A landscape with many valleys, sampled at points; each row gives a point and its height.
From any point a ball rolls to the lowest of the 2 points nearest to it. It stops when none of these is lower. Distance is the straight distance between rows; heights are no part of it.
J_713: [ 19.7  48.3  38.5   4.9 -41.1  56.1 -16.4 -16.7 -18.2  -5.5 -43.9   7.5
 -24.3 -33.4 -16.6 -15.2  -4.8 -20.3 -13.9  64.4   7.9   1.6 -21.0  42.5
 -36.9  -2.9   6.2  13.3  19.0]  height 54.0
J_428: [ 26.1  32.8  -7.3  49.5   7.2   4.2   2.8  22.3   1.9  22.2 -16.2 -14.2
   0.6 -35.6 -11.9  18.3  11.2   4.9  25.7  13.0  17.1  13.8  23.8  29.5
  -8.4 -57.9  17.0  13.1   8.4]  height 81.2
J_284: [-32.2  34.3  -3.3   3.0  -0.4 -22.2  54.3   4.0  -6.0  26.5 -11.6 -15.6
 -17.8 -12.1 -18.9   3.4 -34.2  20.7 -29.9  -2.4  29.6  50.7   0.7  17.3
  35.6  -7.1  23.9 -38.6 -29.8]  height 30.3
J_113: [ 25.9   8.1 -23.4   4.4  28.1  -4.6  19.4 -18.1 -24.5  35.0  40.5  28.2
  25.0  12.4   2.5 -38.1 -30.4 -36.4  37.2  -8.7  -0.6 -16.0   0.6  10.3
 -63.2  -8.2  11.2  -1.8 -24.3]  height 43.8
J_531: [-15.1 -17.8  -5.5  12.7   3.0  -2.0 -54.4   5.5  17.6 -47.6 -12.9  -5.5
  13.8   6.5 -18.7 -15.2  12.3  37.5 -28.5 -30.4 -14.4 -25.8  21.3 -13.1
   1.9 -13.8 -15.2   0.5  -4.4]  height 29.5
J_410: [  2.5   9.3  -2.5  12.1   5.7   2.8   7.4  -2.7 -19.0  36.5  31.9   5.4
  18.6  36.2  -4.5  -5.6 -22.2  16.8 -12.7 -14.7 -11.1  -3.3   8.4  -8.7
 -19.3  -5.4 -23.6  20.5  19.0]  height 18.4
J_74: [ 14.7 -16.5  30.7 -33.5   7.0 -59.1  -1.2 -16.2   1.8  -3.7  12.6 -24.7
  34.2   9.9  10.3   9.5  47.5 -33.2 -18.6 -32.2 -28.9  12.7  18.6 -36.0
  54.5  15.0  13.2  24.4 -42.8]  height 28.3
J_938: [ 22.2 -46.9   9.0 -29.5   9.8 -66.3 -29.2  -5.4  10.3 -64.6  23.5   7.3
   5.3   9.0  29.9   5.8  42.4 -53.9 -10.1 -27.6   2.5 -40.7  -6.1 -28.5
  26.9   5.9  24.9  32.8 -27.5]  height 82.7
J_708: [ 31.7   2.3  10.1  -3.1  -8.2 -20.9  -7.4 -25.9   4.3 -43.3  42.9  -5.2
  -1.3   2.9   2.3   6.8  27.4 -62.2  -2.2  -3.8 -15.7 -11.4 -12.4 -23.7
 -43.0  -4.5  16.1  13.4  24.8]  height 77.4
J_468: [  8.3 -12.6  11.0 -24.2   4.7  14.7  25.2 -39.6 -28.0  11.4  33.1  20.2
  10.1  14.3  16.1 -14.9 -11.8 -39.4 -16.3  31.2   0.3  -5.5  12.3 -23.3
 -27.8  30.4  11.0  -3.2  16.2]  height 19.3
J_949: [-15.4  20.6  24.5  12.7  -2.7  18.7  28.1  20.6  14.0  45.9  -1.6  -6.4
 -33.9  13.6 -24.4  -3.7 -36.2  40.0 -12.8  -3.3  16.1  50.2 -37.4  -5.8
   7.3  -3.4 -40.4 -26.8 -14.3]  height 72.1
J_260: [-18.0  -7.7 -20.3  21.9  -6.4  -4.8 -38.0  34.2  10.8  -2.3 -15.0 -10.5
 -32.9 -15.7 -31.6  -1.8  -7.6  42.6   4.1 -11.1  14.6 -27.4 -21.9  -9.2
  -6.0 -31.4 -19.0 -24.1  -5.6]  height 48.3
J_566: [-10.1  -3.7  18.3 -19.1 -10.4 -43.1  12.2  -3.7 -28.8 -10.6   4.8 -13.3
 -19.5 -17.8 -12.1   8.6 -11.7 -40.5  -9.5  36.3  17.0  -0.7  -8.0  -7.2
  -3.5  -7.1  51.9 -15.7 -13.1]  height 62.4
J_823: [ 20.2  15.2  -1.0  54.0   7.6  22.9  -5.1  16.6   1.8  23.0 -13.5 -15.6
   5.9  -9.2  -7.5  15.4   8.6  25.9  24.3   2.1  -9.8  29.5  12.5   6.3
 -20.8 -24.0  -9.3  13.7  28.7]  height 77.2
J_751: [ 19.8  11.3  -0.9  18.7   8.0  29.5  27.5 -39.5 -14.0  19.1   5.3  22.3
  36.8 -43.7  48.8  -5.5   9.1 -44.3  39.9  39.0  -1.9  20.0  37.5  36.5
 -21.6  11.1  41.6   8.3  -7.9]  height 65.0
J_830: [-12.2 -10.3 -12.9  -7.0 -19.4  22.8 -26.3   0.8  -1.7  43.4  13.1  17.4
 -21.4  61.1   3.9 -15.8 -23.8  46.2  20.9 -40.1  -9.3 -13.9 -52.2   1.2
 -13.7  21.3 -61.4 -10.9   3.8]  height 62.2
J_519: [-13.0 -19.4   6.3   8.0   0.1 -31.1  -3.8 -13.7  14.1 -49.0   6.3  -5.7
  12.2 -42.2   7.9   7.4  42.5 -27.4 -27.5  10.6  -6.5 -32.8  52.7 -15.9
  19.2  -5.1  26.1 -13.8  -3.6]  height 30.2
J_754: [  2.2 -44.7  -5.8 -27.2  -7.9 -30.9 -20.0  -2.2  -5.0 -41.1 -10.4   1.1
  -4.8  13.3   6.3  10.6  -1.0  -2.4  16.2   3.0  13.6  -4.0   7.2  -3.5
  31.9  -4.4  32.6  -3.9 -22.1]  height 89.5
J_205: [-12.8 -14.1  29.6 -42.5  12.9  -6.0  13.0  -5.2   2.1 -23.9  -2.6 -35.7
   1.9  29.7 -11.7  20.1  45.2   8.2 -35.1 -18.1 -20.3  43.0  31.3 -35.7
  55.3  61.8  12.5  -5.3  -1.8]  height 56.6
J_718: [ -8.7 -11.0 -24.7  23.2   1.5 -17.7 -26.6  -3.3  11.3 -40.8  -1.4  -2.2
  24.4 -23.7  -0.7   0.3  18.5   5.0  -9.1 -15.2  -7.2 -26.4  30.6  -7.2
  -7.0 -16.7   9.3 -10.5   6.7]  height 17.5
J_646: [ 19.2  -5.9   9.8   4.2  11.7 -34.7 -32.8   3.9  18.5 -78.5  41.6 -14.7
  -0.9  -3.4  -6.8  13.7  38.6 -38.8 -10.6 -20.2  -5.3 -10.0  -1.5 -23.3
 -22.5  -7.4  16.8  24.6  15.9]  height 80.6
J_911: [ 12.0 -21.8 -41.9  -5.9  22.4 -28.7 -48.6  19.7   8.6 -14.9   1.1  24.7
  52.5   7.3  25.7  -3.2  15.9   6.7   1.5 -64.1 -15.7 -41.9  -7.3 -22.4
  19.3   9.6 -27.2  31.3  -8.5]  height 76.1
J_812: [-27.2 -13.9 -20.5  15.0  19.3 -16.6  -3.6  -2.4  24.9   1.7  -7.6  -2.0
  56.5 -11.4  24.3   3.2  24.2  41.9 -24.1 -41.4 -23.4   2.3  40.2 -19.5
  44.9   9.7 -20.0   2.5  -9.2]  height 65.5
J_654: [-27.7  -5.6  24.2 -44.6  -9.0  14.0 -44.7  -7.6  18.7 -18.6   9.1 -41.4
 -24.1  33.3 -19.3   7.6  33.6  41.6 -34.7 -29.2 -29.8   5.3  -8.7 -48.6
  28.8  33.5 -28.8  11.3  10.7]  height 47.1
J_412: [-20.3  42.5  -8.7  -1.0   2.7 -26.5  47.6   6.4 -20.9  55.7   4.8  -7.0
 -12.4 -29.2 -18.2   1.2 -36.0   1.6 -28.8  18.6  42.3   9.7  -0.3  12.6
   9.7 -29.7  28.1 -25.8 -18.3]  height 37.9
J_697: [ 10.0   3.1  53.6  -0.8   2.6   6.3 -29.6  35.7  16.0 -54.8  -9.3 -20.8
 -19.2 -20.4 -37.0  12.1  21.8 -14.2  -1.1  30.9   7.6  16.1   2.8  -7.4
 -11.7 -12.6  -0.9  -5.1   7.5]  height 86.3
J_281: [  0.9 -25.6 -19.6 -46.2  12.6 -31.4   1.9  -5.0 -12.7  12.7  19.6   0.2
  22.3  22.1  28.2  17.6  -0.2  -5.5   5.6 -27.6   7.8   8.9 -14.1 -42.4
  22.5  37.6   7.9   3.6 -15.0]  height 86.4
J_118: [-35.0 -21.5   8.5  -0.6   3.5  18.8 -61.2  28.9  35.2 -49.3  -4.6 -23.3
 -31.6 -27.2 -30.0  -9.2  15.3  28.3 -10.9  -4.9  -0.2 -36.7  -6.8 -25.6
  -7.1 -25.1 -28.1  -6.6  -4.3]  height 39.1
J_749: [ 33.3  13.4 -33.6  12.5  -0.8  21.2  24.4  19.1  -4.5  23.5 -17.7  16.1
 -21.9  -0.8  -7.1 -11.8 -23.5 -36.1  70.7   8.7   7.0 -38.4 -28.6  47.0
 -48.0 -29.0   2.7 -16.8  -1.7]  height 23.9
J_315: [ 22.2 -18.6  -8.6   3.0  -4.5  38.1 -21.1   4.0  36.9 -65.8 -15.0  -7.5
 -23.9 -22.9  15.0  18.5  38.1 -22.9  39.5  19.1 -11.4  -9.8 -14.8  -0.1
 -19.0  -7.4   3.8  26.0  42.0]  height 34.7
J_706: [-17.5  -0.4  12.1  -2.3 -15.8  44.3 -57.4  -9.5   4.5 -33.8  15.6 -27.0
 -44.7   1.0  -6.3  11.7  29.2  17.5   4.5  14.7 -27.6 -19.7 -11.4  -5.2
 -26.6   1.2 -20.3  30.6  54.8]  height 33.2
J_84: [ 16.7 -25.6 -18.6 -10.9  21.1  21.3 -20.8  11.0   9.9 -40.9  -5.1 -22.9
  -6.8 -27.2  24.1  39.3  38.9  -9.5  38.3   6.1 -10.3  10.1  -0.6 -31.4
   4.2  18.2  20.1  26.0  32.6]  height 43.5
J_150: [-26.3  -9.5   7.2 -19.4   6.1 -14.4  -3.6  14.7  21.0  -8.5 -10.8   7.5
  17.0  29.9  -7.0  -6.9 -11.5  44.4 -51.1 -39.8  -1.7  19.5  -8.5 -24.8
  51.7  29.5 -40.8 -11.1 -18.1]  height 81.4
J_543: [-24.2  -4.4  -2.0  -1.4 -35.7   6.7 -28.8   2.2   6.1  35.9   6.4  16.8
 -25.7  43.5  -7.7 -27.2 -23.6  41.5   4.9 -21.6  -7.9 -47.5 -38.4  26.3
  -4.7 -19.0 -69.3  -0.8  -4.3]  height 57.6
J_171: [-13.9 -15.9 -34.5  -2.8   0.3  23.0 -32.9  11.9  -4.0  15.2   6.1  -0.5
 -19.3  43.8   2.9  10.5 -12.6  61.6  10.9 -45.3  -2.8  -1.8 -32.3 -17.0
   0.4  33.2 -33.7  -5.5  26.1]  height 64.8
J_47: [ -4.2  -8.5   2.0 -24.6  -3.2  -2.2  30.7 -29.2 -47.4   3.5  -3.7 -14.4
 -30.7 -35.1  12.3  14.2 -13.9 -46.6  -8.1  54.0  -2.3  17.4 -21.1  -6.1
   0.6  41.9  60.5   7.3  10.8]  height 57.0
J_282: [-34.4  -4.1  -4.2 -14.3 -22.5   7.6  -4.1  -9.1 -18.7 -26.6 -16.4  -4.3
 -27.6 -11.3 -18.1   5.7 -19.6  17.9 -34.8  30.7  13.8  -0.9   6.0  -0.4
  13.7  23.6  20.1 -35.9  24.3]  height 56.9
J_362: [ 11.6 -12.0 -36.3  27.9 -13.6 -10.4 -49.6  15.3  20.8 -44.6  -6.0   8.0
 -15.3  19.4 -16.4 -15.0   5.7  10.4  30.3 -46.4  -8.9 -55.9 -21.7  25.4
 -27.5 -39.3 -12.4   3.5  -1.7]  height 61.5
J_32: [ 22.6  17.8   3.0  31.1  -2.1  42.2   3.3  -5.3  -6.1  18.5 -16.7   6.4
  16.8 -10.5   9.6  -3.1  -4.3  -3.0  21.8  23.6 -12.3  21.2  -1.6   6.0
 -48.0  -2.3  -9.4   4.3  32.9]  height 73.6
J_508: [  1.4  -5.9 -39.0  20.1  21.3   5.5  37.4   5.1  -4.0  57.6   8.5  22.0
  11.4  49.9  16.7  -6.1 -35.8  45.4  17.7 -48.8   2.0  19.9 -10.7  15.0
  13.8   7.8 -28.8   4.7 -15.9]  height 71.7
J_102: [-25.7 -13.4  15.8 -28.0 -25.6  15.7  13.0 -34.0  -8.9 -19.7  -9.1   8.3
 -14.8  34.7  -1.5  -5.4 -14.5  17.2 -41.0  17.5  -1.7  15.2  14.4   0.7
  28.0  36.9   6.6 -25.5  14.4]  height 51.6
J_289: [ -6.1  -3.6 -20.6  20.3  11.5  43.1 -12.9  29.4 -10.4  30.9   1.1  -7.3
 -35.7  10.9  -4.0  23.9 -21.2  53.5  24.4  -7.2   4.5  20.4 -35.2  -5.2
 -10.1  27.1 -33.1   3.8  41.4]  height 59.1
J_568: [ -2.2  41.0   3.8 -11.9  -6.3  19.9  41.7 -26.9 -43.8  28.0 -23.0  -0.7
 -16.3 -54.1  -7.2  -7.7 -31.2 -31.8 -31.6  67.3  18.3  21.6  -9.1  24.1
  -6.2  24.1  51.5   0.1  -2.9]  height 61.2
J_243: [-14.6  28.8  56.4  -1.0 -12.0  21.1   2.7  22.9   6.5  15.5 -20.4 -34.2
 -35.8 -12.6 -47.3   6.3  -5.0  22.8 -15.3  25.6  -7.2  60.4 -21.5  -2.1
   6.4  10.2 -24.0 -20.3   2.0]  height 75.5
J_814: [-13.1   2.1  -6.8 -17.0   8.2  15.4  37.5 -23.9 -23.3  31.3  15.9  22.6
  11.3   6.9   8.4 -19.6 -43.8  -4.3 -15.4  17.0  10.0  25.4  -4.4 -11.5
 -20.2  35.1   4.0 -30.6  -2.0]  height 28.9
J_275: [-18.9 -12.5  19.6  -1.9 -23.9  20.6 -46.0  -9.3  21.7 -18.8 -10.9   0.6
   1.1  34.7  -6.6 -14.6  10.4  42.2 -12.6 -11.3 -20.5 -12.3   2.5  -5.9
  -3.4  -8.1 -39.5  -3.2  12.1]  height 38.3
J_969: [ 31.9   7.3 -14.4  -0.1 -17.2  12.9  18.9   5.1   8.4  -6.2 -16.3   2.1
 -28.7 -23.9  -2.9  -1.3  -7.2 -51.1  57.8  31.7   4.9 -18.7 -36.3  30.5
 -34.0 -36.2  18.7   8.1   4.8]  height 35.9
J_555: [  6.5 -27.8   1.2  -3.6  11.4   2.2 -18.0 -10.5  26.7 -19.1 -10.2  13.8
  64.9  25.3  42.0   5.0  37.9  13.8  -4.3 -24.3 -17.5  -4.6  39.0 -30.9
  15.6  13.8 -18.4  10.5   3.6]  height 69.3
J_430: [ -9.3  36.5  -9.2 -11.4 -17.1  11.9  33.6  -1.1 -17.1  53.1   1.7  -0.1
 -37.5  -5.8 -23.2  -9.2 -37.9   2.6 -11.7  33.5  28.5 -18.8 -13.6  25.8
  -6.3 -43.2   9.4  -0.4   3.7]  height 45.1
J_725: [  7.5  17.9  33.1   6.3  -0.8 -60.0  11.0   4.3  -6.1 -14.4  25.4   2.2
  23.5 -31.2 -11.0   0.0  10.4 -54.4 -22.9  14.1  21.8 -15.8  26.0   2.9
  -6.8 -29.4  29.6 -12.4 -30.9]  height 67.7
J_53: [ -5.3  -0.5  19.6  10.1 -16.7  55.7 -55.2  -5.8  39.5 -72.8   4.0 -12.1
 -48.0 -15.1   5.4   2.6  44.0  -4.0  17.0  24.0 -19.1 -26.0 -15.8  16.9
 -35.1 -13.2 -15.6  34.9  48.2]  height 23.4
J_234: [ 26.3   2.1  -2.1  17.1   6.8  26.4  12.9 -26.8  -3.5  -0.6   7.8  14.9
  47.3  -9.2  42.7   2.6  18.0 -31.1  25.4  13.1 -20.4  16.5  26.0  -2.2
 -40.8  14.5  13.2   3.9  26.0]  height 69.6
J_986: [-34.5  12.7  13.2  -2.8   1.9 -56.3  19.2  11.7  -7.9   0.0  -7.4 -16.4
  12.7  -5.5 -28.4   0.7 -12.6  20.4 -43.7 -19.1  11.4  28.4  23.5   9.3
  50.8   4.3  16.8 -31.1 -42.2]  height 19.6
J_633: [ 12.9 -18.8 -30.1 -18.7  11.5  -4.1 -16.8  -4.4   6.6  15.2  -2.8  22.9
  54.8  51.6  40.2  -5.0  10.3  20.9   2.7 -53.8 -14.6 -19.5   0.3 -21.9
  15.7  20.7 -31.7  25.8   2.3]  height 72.9
J_824: [ -4.8  24.6 -18.2  11.4  25.3  36.2  65.9 -15.4  -2.4  64.5  -5.9  26.9
  16.0 -13.9  24.8 -24.7 -38.7  11.5  19.3  25.4  26.8  34.4  20.5  36.3
  -6.0  -5.4  16.7 -11.0 -26.5]  height 63.7
J_892: [ -2.6   5.9  21.2 -16.1 -14.0  23.8  21.2  -0.8  10.1  47.1  -8.8  -9.0
 -38.2  13.2 -17.0 -16.7 -40.6  13.0  23.5  18.6   4.7  43.8 -57.0  -2.8
  -8.4 -10.1 -22.4 -15.7 -26.7]  height 69.2
J_94: [-19.4  36.6  -1.9  32.5  -7.4  57.2  35.0   7.7   2.4  32.4 -48.7  14.3
 -12.6  -9.1   6.5   1.1 -27.8  52.0 -20.2  27.8  26.5  36.2   3.9  34.4
   7.1   3.4  -8.6 -14.1  26.9]  height 56.7
J_15: [  8.1  16.5  42.5  -6.4   2.8   8.9  36.2 -10.8 -18.1   8.6  -8.3  -8.6
   5.6  -9.7 -11.5   4.2  -0.1 -20.1 -15.3  50.9   9.2  44.5  51.2  26.7
  21.4   3.5  35.6   4.4  -8.0]  height 49.9
J_293: [-31.1   2.2  17.1 -12.8   3.6 -65.3   2.4 -12.4 -31.7  -5.1  19.5 -28.7
  24.6  -8.8  -6.6  15.1  13.3  -8.5 -24.2 -22.2  -9.6  36.7  23.1  -6.2
  34.8  39.8  44.5 -28.2 -39.1]  height 3.6
J_899: [-19.3   5.7 -13.0  -8.0 -28.8   9.3  14.8   2.1   6.2  37.9  -1.5   8.5
 -26.2  23.1 -11.8 -14.6 -29.7  23.0   0.7  10.4  11.7 -40.1 -15.3  23.8
   6.0 -41.5 -29.4   0.9   3.2]  height 51.5
J_173: [ 15.3 -12.8  18.5 -11.8   9.7  -4.3  36.0 -51.1 -13.0  23.6  34.7  11.4
  24.1  -9.3  37.5 -13.2   9.6 -47.8  24.2  24.4  -6.8  18.4  39.5   7.5
   2.7   7.4  44.0   6.4 -36.8]  height 59.8
J_827: [  6.7   6.5 -34.1   4.4  23.2  11.0  24.8 -22.2 -37.5  49.7  26.3  21.0
  14.8   4.6   4.3 -29.5 -48.2  -9.8  23.1  -1.3   6.1  16.7  -8.5   2.7
 -47.2  24.1  16.1 -24.1 -14.2]  height 36.7
J_967: [  3.2  10.8 -22.3  27.6  -8.1 -13.8  -9.4  -5.6  -9.4 -19.4  -0.9  15.8
  20.3 -27.1  13.2   7.1   5.6 -11.1  10.3   8.2  24.4 -21.7  38.0  32.5
 -15.0 -22.0  32.3 -21.6   5.7]  height 33.3
J_64: [ -7.8  35.5  24.6  -6.1 -21.6  28.5  10.6 -10.8 -31.3   8.0 -25.2  -0.8
 -19.7 -28.4 -29.6  -5.7 -26.2  -9.6 -38.0  54.3  10.8  22.7  -7.9  13.7
 -15.2  20.9  18.9 -23.7  16.7]  height 59.0
J_419: [  5.9   7.4 -34.9  27.0 -15.7   7.3 -39.0  23.8   8.1 -38.6 -10.1   1.9
 -43.2   0.8 -20.8  -1.2   1.7   4.9  40.5 -11.0  15.8 -53.7 -16.5  42.5
 -36.5 -43.2   9.2  -5.5  18.6]  height 53.2
J_411: [ 24.5  15.8  32.8  -5.9 -40.2  48.4   7.3 -28.0   4.8  -9.8 -41.9  -3.4
 -27.3 -45.3  -4.5  -6.2   7.4 -44.4   5.8  66.5 -21.4   5.7 -36.4   9.6
 -20.6  -1.5   1.4  13.0  15.7]  height 49.7
J_112: [-12.4  -1.6  48.8 -10.5 -11.3   5.4  32.1  -2.2  14.1 -10.9 -25.4  -5.8
   2.9  -0.7 -19.7  -1.8  25.1  -1.5 -39.7  37.7  -7.0   3.4  57.9   2.2
  38.2  -4.9   0.8 -13.7   0.4]  height 44.0
J_424: [ -7.9  -6.5 -30.8  -8.9  -8.2  10.9  22.5 -11.7 -28.2  -4.5 -22.2  -3.2
 -23.1 -51.5  18.4  22.2  -9.3 -21.8  13.4  49.9   6.5  -5.4  -5.7  15.5
  15.6  18.3  45.0   5.3  23.8]  height 51.7
J_536: [-31.8 -22.9  -6.7 -12.3  18.8 -19.7  -3.7  -9.8   6.1 -25.2   2.8 -33.9
  14.3 -12.6  -2.1  15.9  33.1  25.0 -32.9 -21.3 -21.7   8.6  45.9 -26.3
  58.3  19.8  17.3   4.6  -9.6]  height 61.4
J_535: [ 15.3   1.5  -1.6  15.5   2.9 -53.6   9.9 -11.5   7.4 -25.4  50.1   2.5
  24.9 -34.1  24.0  10.1  25.7 -67.1  14.3  -9.4   1.1 -15.6   8.7  -3.3
 -18.2 -15.1  30.1   4.6 -12.2]  height 72.7
J_378: [ -0.1 -10.8   1.5 -19.4  -2.5   6.7  -0.6  -3.8 -10.8   6.0  35.4  12.1
   7.4  21.8  10.3   2.0  -8.3  -3.4 -12.1   4.4  -7.1 -32.2  -2.0 -29.8
 -18.1  10.7 -30.3  18.9  36.2]  height 4.2
J_728: [ 16.8  21.1 -51.2  42.1 -14.4  11.5  -7.8  25.1 -11.7  14.1 -24.2  10.0
 -36.3   0.8 -24.5   0.4 -11.2  -4.3  49.2 -13.3  11.5 -57.5 -23.8  49.3
 -45.8 -31.6   4.4 -31.2  17.5]  height 40.1
J_825: [ 13.5  -9.0  48.4   1.4  18.6 -22.5 -19.0  22.0  13.6 -80.3  17.8 -19.0
  -5.1 -18.0 -19.0  15.3  46.5 -46.1 -19.3  14.1  -0.2   6.4  21.9 -22.8
 -14.9  12.8  19.2  -0.5  11.1]  height 83.6
J_770: [-20.3  22.6   7.1  36.6   3.1   9.8  12.4  15.6   2.9  15.8 -24.7  11.8
  15.7   4.9 -12.5  -5.0 -17.5  51.0 -38.2  -1.0  22.1  28.7  31.2  13.2
   6.8   2.4 -11.6 -41.3   4.5]  height 50.4
J_533: [  2.8  -9.2  53.4 -20.8  13.3 -25.6  43.0 -26.4 -20.3  17.0  24.8  -1.7
   7.4 -12.1  12.9  -2.7  10.9 -46.5  -1.4  36.9  10.7  27.6  50.6  12.4
  32.4  11.6  52.4  -5.7 -52.3]  height 55.3
J_856: [  3.0   2.4 -20.7  12.5  17.0  20.9  52.4   7.3   7.4  58.9  -4.1  25.2
   1.0  25.9   8.7 -16.2 -47.8  29.3  23.5  -6.5  26.3  29.1  -7.2  19.7
   4.6  -9.0 -18.5 -12.1 -26.1]  height 67.9
J_49: [ 27.2 -10.3 -47.0  -5.6   5.1 -39.6   5.2  -6.3  -1.4   6.7  25.0  19.7
  36.6  19.8  24.7  -8.8   5.1 -45.5  42.9 -51.4 -26.4 -54.3 -11.3  14.6
 -11.7 -16.0  -8.2  22.3 -16.1]  height 74.1
J_688: [  0.5 -34.5 -30.6  -9.5  29.2 -58.7 -45.3  17.0  15.9 -49.7  16.0  16.4
  39.2 -28.8  30.9   3.3  32.4 -26.8  -6.7 -50.1  -6.9 -49.1  -1.2 -25.4
  29.7   4.3   1.2  32.0 -28.3]  height 79.3
J_625: [ 17.4  -2.9 -11.8  26.5  21.2 -20.6   6.4  22.5  -4.6  35.8  19.7  27.0
  44.8  12.5   9.2  -7.1 -18.2   5.2   8.0 -25.7   6.1 -21.3  11.6   2.4
 -12.9 -20.5 -31.4  13.6  -7.9]  height 30.9
J_320: [ 18.4  -4.5  -4.5  36.2  10.3  34.8 -17.1  45.3  24.1  -5.3  -1.9  25.8
  -1.9  21.4  15.3   0.1   7.8  10.2  48.4  -4.0   3.9 -42.4  -8.9  23.0
 -51.7 -28.5 -47.0  17.4  38.9]  height 81.6
J_66: [ 11.6 -15.9 -35.4  24.4  16.1  18.0 -18.9  23.7  39.8 -26.5   0.4   4.1
  11.2  33.6  24.0   0.6  35.7  12.3  45.4 -47.5 -36.2 -64.4  -0.1   7.4
 -31.8 -27.4 -39.5  37.2  36.9]  height 85.8
J_65: [  9.5 -47.1  -7.4 -31.6  11.0 -48.4 -12.4  -3.3 -11.0 -29.6  24.6   3.2
  11.6   4.8  41.0  22.3  20.2 -31.0  28.6  -9.6  12.6 -10.4   8.0 -16.1
  30.1  14.1  36.6  12.7 -26.1]  height 86.5
J_921: [ 15.9  -6.5  12.3   4.5  15.4 -33.3  14.4  22.3   1.9  36.5   2.5 -10.4
  15.8  -1.9 -14.0   2.3 -21.8  -1.8  23.7 -10.4  11.8  38.0 -16.5 -19.1
  -1.0 -20.2  -8.1 -12.0 -42.0]  height 61.8
J_26: [ 37.6  24.1   2.1   4.6 -20.4  32.4  32.4 -35.5   0.8   4.3 -23.6   5.3
  -9.8 -36.6   4.3 -15.3   1.7 -59.6  22.7  55.9  -4.9  -1.1  -6.9  29.4
 -29.1 -29.1  35.4  24.2   1.5]  height 44.2
J_438: [ -6.0  14.2   0.5  34.2  11.8 -29.1 -11.8  30.4   0.5  22.5  -5.2  13.3
  31.4  -3.6 -20.3  -6.0 -12.9  36.9 -38.5 -21.0  21.9 -14.9  27.5   6.5
  15.5 -26.7 -23.6  -2.9 -15.1]  height 42.1
J_937: [-14.8 -16.5  -3.6 -42.3 -14.0  18.5 -40.2 -14.3  11.4 -21.3   5.5 -34.5
 -31.2   9.8  -1.7  17.3  27.9  18.5  -1.4  -9.1 -23.0  -9.4 -24.3 -50.2
   4.6  17.5 -11.3   8.5  27.3]  height 41.7
J_160: [-29.6   4.4  46.0 -23.7 -34.6  40.4  -7.6 -29.2   7.6   4.1  -1.8  -4.0
 -22.7  31.6  -4.0 -10.4   0.4  26.0 -27.7  29.5 -18.1  10.1  -0.5   3.1
   3.9  16.7 -33.1  -8.0  26.3]  height 45.8
J_608: [-17.8 -17.0  -6.3 -23.4  -1.5 -16.3 -34.0  13.0   9.8   5.7  -2.7  17.8
   4.5  38.9  -1.8 -16.0 -20.1  43.5 -37.3 -48.0  -7.2 -15.1 -32.9 -14.2
  47.9  12.5 -52.7  28.6 -14.9]  height 78.9
J_431: [ 16.5  28.1  32.6  27.8   2.0 -10.8 -12.9  19.4   9.5 -25.9  -7.8 -20.3
   8.5 -17.7 -31.8   9.7  23.7  -7.6  -6.9  15.0   7.1  16.4  41.9  15.0
  -5.7 -45.5  16.4   4.2   1.0]  height 85.2
J_489: [ 31.4  16.7  -2.9  38.6   8.4  61.2   1.5  21.7  -6.7  22.2 -14.3  28.1
   2.8   1.4  18.1  -9.0 -10.2  -6.0  49.0  21.0  -3.0  -8.8 -21.7  28.4
 -72.3  -1.8 -24.5  12.4  39.3]  height 77.1
J_245: [ -7.2  39.7   6.7   3.7   5.6  54.3  58.9 -10.5  -4.0  42.8 -32.0  17.7
  -2.5 -12.4   3.2 -15.9 -43.8  13.9 -19.2  43.7  28.5  48.8   6.9  35.0
   4.6   5.7   9.5  -8.3  -2.7]  height 60.3
J_103: [ 18.5  -3.6  14.4 -20.9  10.3  -2.4  22.7   3.0  -4.2  42.9   8.0   0.2
 -13.9  10.4 -19.1 -24.1 -42.0 -15.2  33.1  17.3  10.5  25.7 -41.6 -13.0
 -28.6 -23.7   1.1  -7.9 -42.3]  height 66.0
J_928: [-13.2 -10.1  -0.5 -46.3  12.0 -28.3  21.9  -2.7  16.7   7.8  -3.6   2.2
  27.0  33.1  16.8   4.0  -0.4  14.7 -37.4 -45.6  -1.9  35.1 -16.6 -41.5
  62.5  44.2 -22.4  -3.3 -32.8]  height 83.5
J_847: [ -1.8   3.9  10.0 -17.6   2.1 -71.4 -15.1 -17.0 -14.5  11.7   8.4  -8.8
  55.7  -2.5   2.5  -6.3  15.7 -16.6 -33.3 -52.6 -35.4  22.8   3.0 -14.9
  51.1  21.2  11.2   8.2 -55.7]  height 19.4
J_359: [-19.4   1.9  19.6  21.4   0.8   1.3 -11.6  35.2   9.7  34.6   6.9  -4.1
 -30.7  30.0 -28.5   0.2 -24.5  64.5 -18.9 -24.3  16.5  19.7 -31.3  -3.7
  20.9  -7.9 -53.8  -1.9 -10.1]  height 75.4
J_384: [ -1.8  19.4 -38.1  16.5 -14.1  20.4   4.6  -3.0 -23.0  -0.3 -26.5  10.2
  -7.2 -42.0   6.8  12.0 -10.0  -7.2  15.3  34.7  18.1 -14.6  10.1  33.3
 -14.4  -6.3  35.3 -11.3  27.5]  height 44.8
J_846: [ -8.0 -13.7  36.6  -1.1  -3.4  -4.5  33.0 -11.9   1.8 -25.2 -13.2  -5.9
  -7.9 -44.2   0.4   8.4  43.2 -38.9 -42.0  48.2 -10.6 -14.7  54.6 -16.7
  28.4  22.0  21.0 -29.0  13.4]  height 38.2
J_279: [ 23.1  -5.9 -50.8  20.0   2.6 -35.7 -11.9   5.0  10.2 -39.7  25.5  12.2
  11.2   7.3   9.6   3.8  12.5 -33.9  42.2 -47.1  -9.7 -51.8  -9.1  28.3
 -31.8 -17.7   6.0   7.1   7.8]  height 69.1
J_314: [  4.4   1.0  25.9 -60.1 -11.4   3.8  -7.4 -28.5   4.7  -5.8   3.7 -27.0
   6.0  56.6  -2.2   7.6  43.5   0.3 -44.5 -28.2 -21.4  16.8   7.2 -56.5
  35.9  57.6  -3.0   5.3   3.2]  height 52.5
J_261: [ -3.3 -16.9 -30.2  -1.7  14.0  20.6  -8.8  18.8 -11.2  -6.4 -15.4 -18.4
 -18.9 -12.7   5.4  30.7  -8.1  29.3  31.7   7.1   3.8  31.1  -9.6  -3.8
  15.0  19.1  12.6   6.6  28.9]  height 51.8
J_446: [ -5.4  -5.6 -15.0   9.0   7.7 -19.0  12.4  21.1   3.4  42.9  10.1   8.0
 -12.0  48.4  -9.0  -2.5 -37.9  49.3  -9.4 -51.3   8.3  18.7 -35.7   2.4
  37.6  -2.9 -40.4  18.3 -24.2]  height 75.3
J_302: [  8.2 -11.5  -5.8   8.7   0.7 -50.0 -15.4  30.5   8.0   9.4  -8.0 -12.7
   1.3  -4.3 -21.7   1.7 -12.2  11.1  13.1 -27.3   2.9  -1.3 -29.9 -18.5
  11.8 -35.4 -11.1  -0.7 -33.1]  height 56.8

Where does a ball stop that starts at each point below?
J_150 => J_378
J_94 => J_378
J_543 => J_293
J_234 => J_718
J_708 => J_718
J_359 => J_718
J_568 => J_718
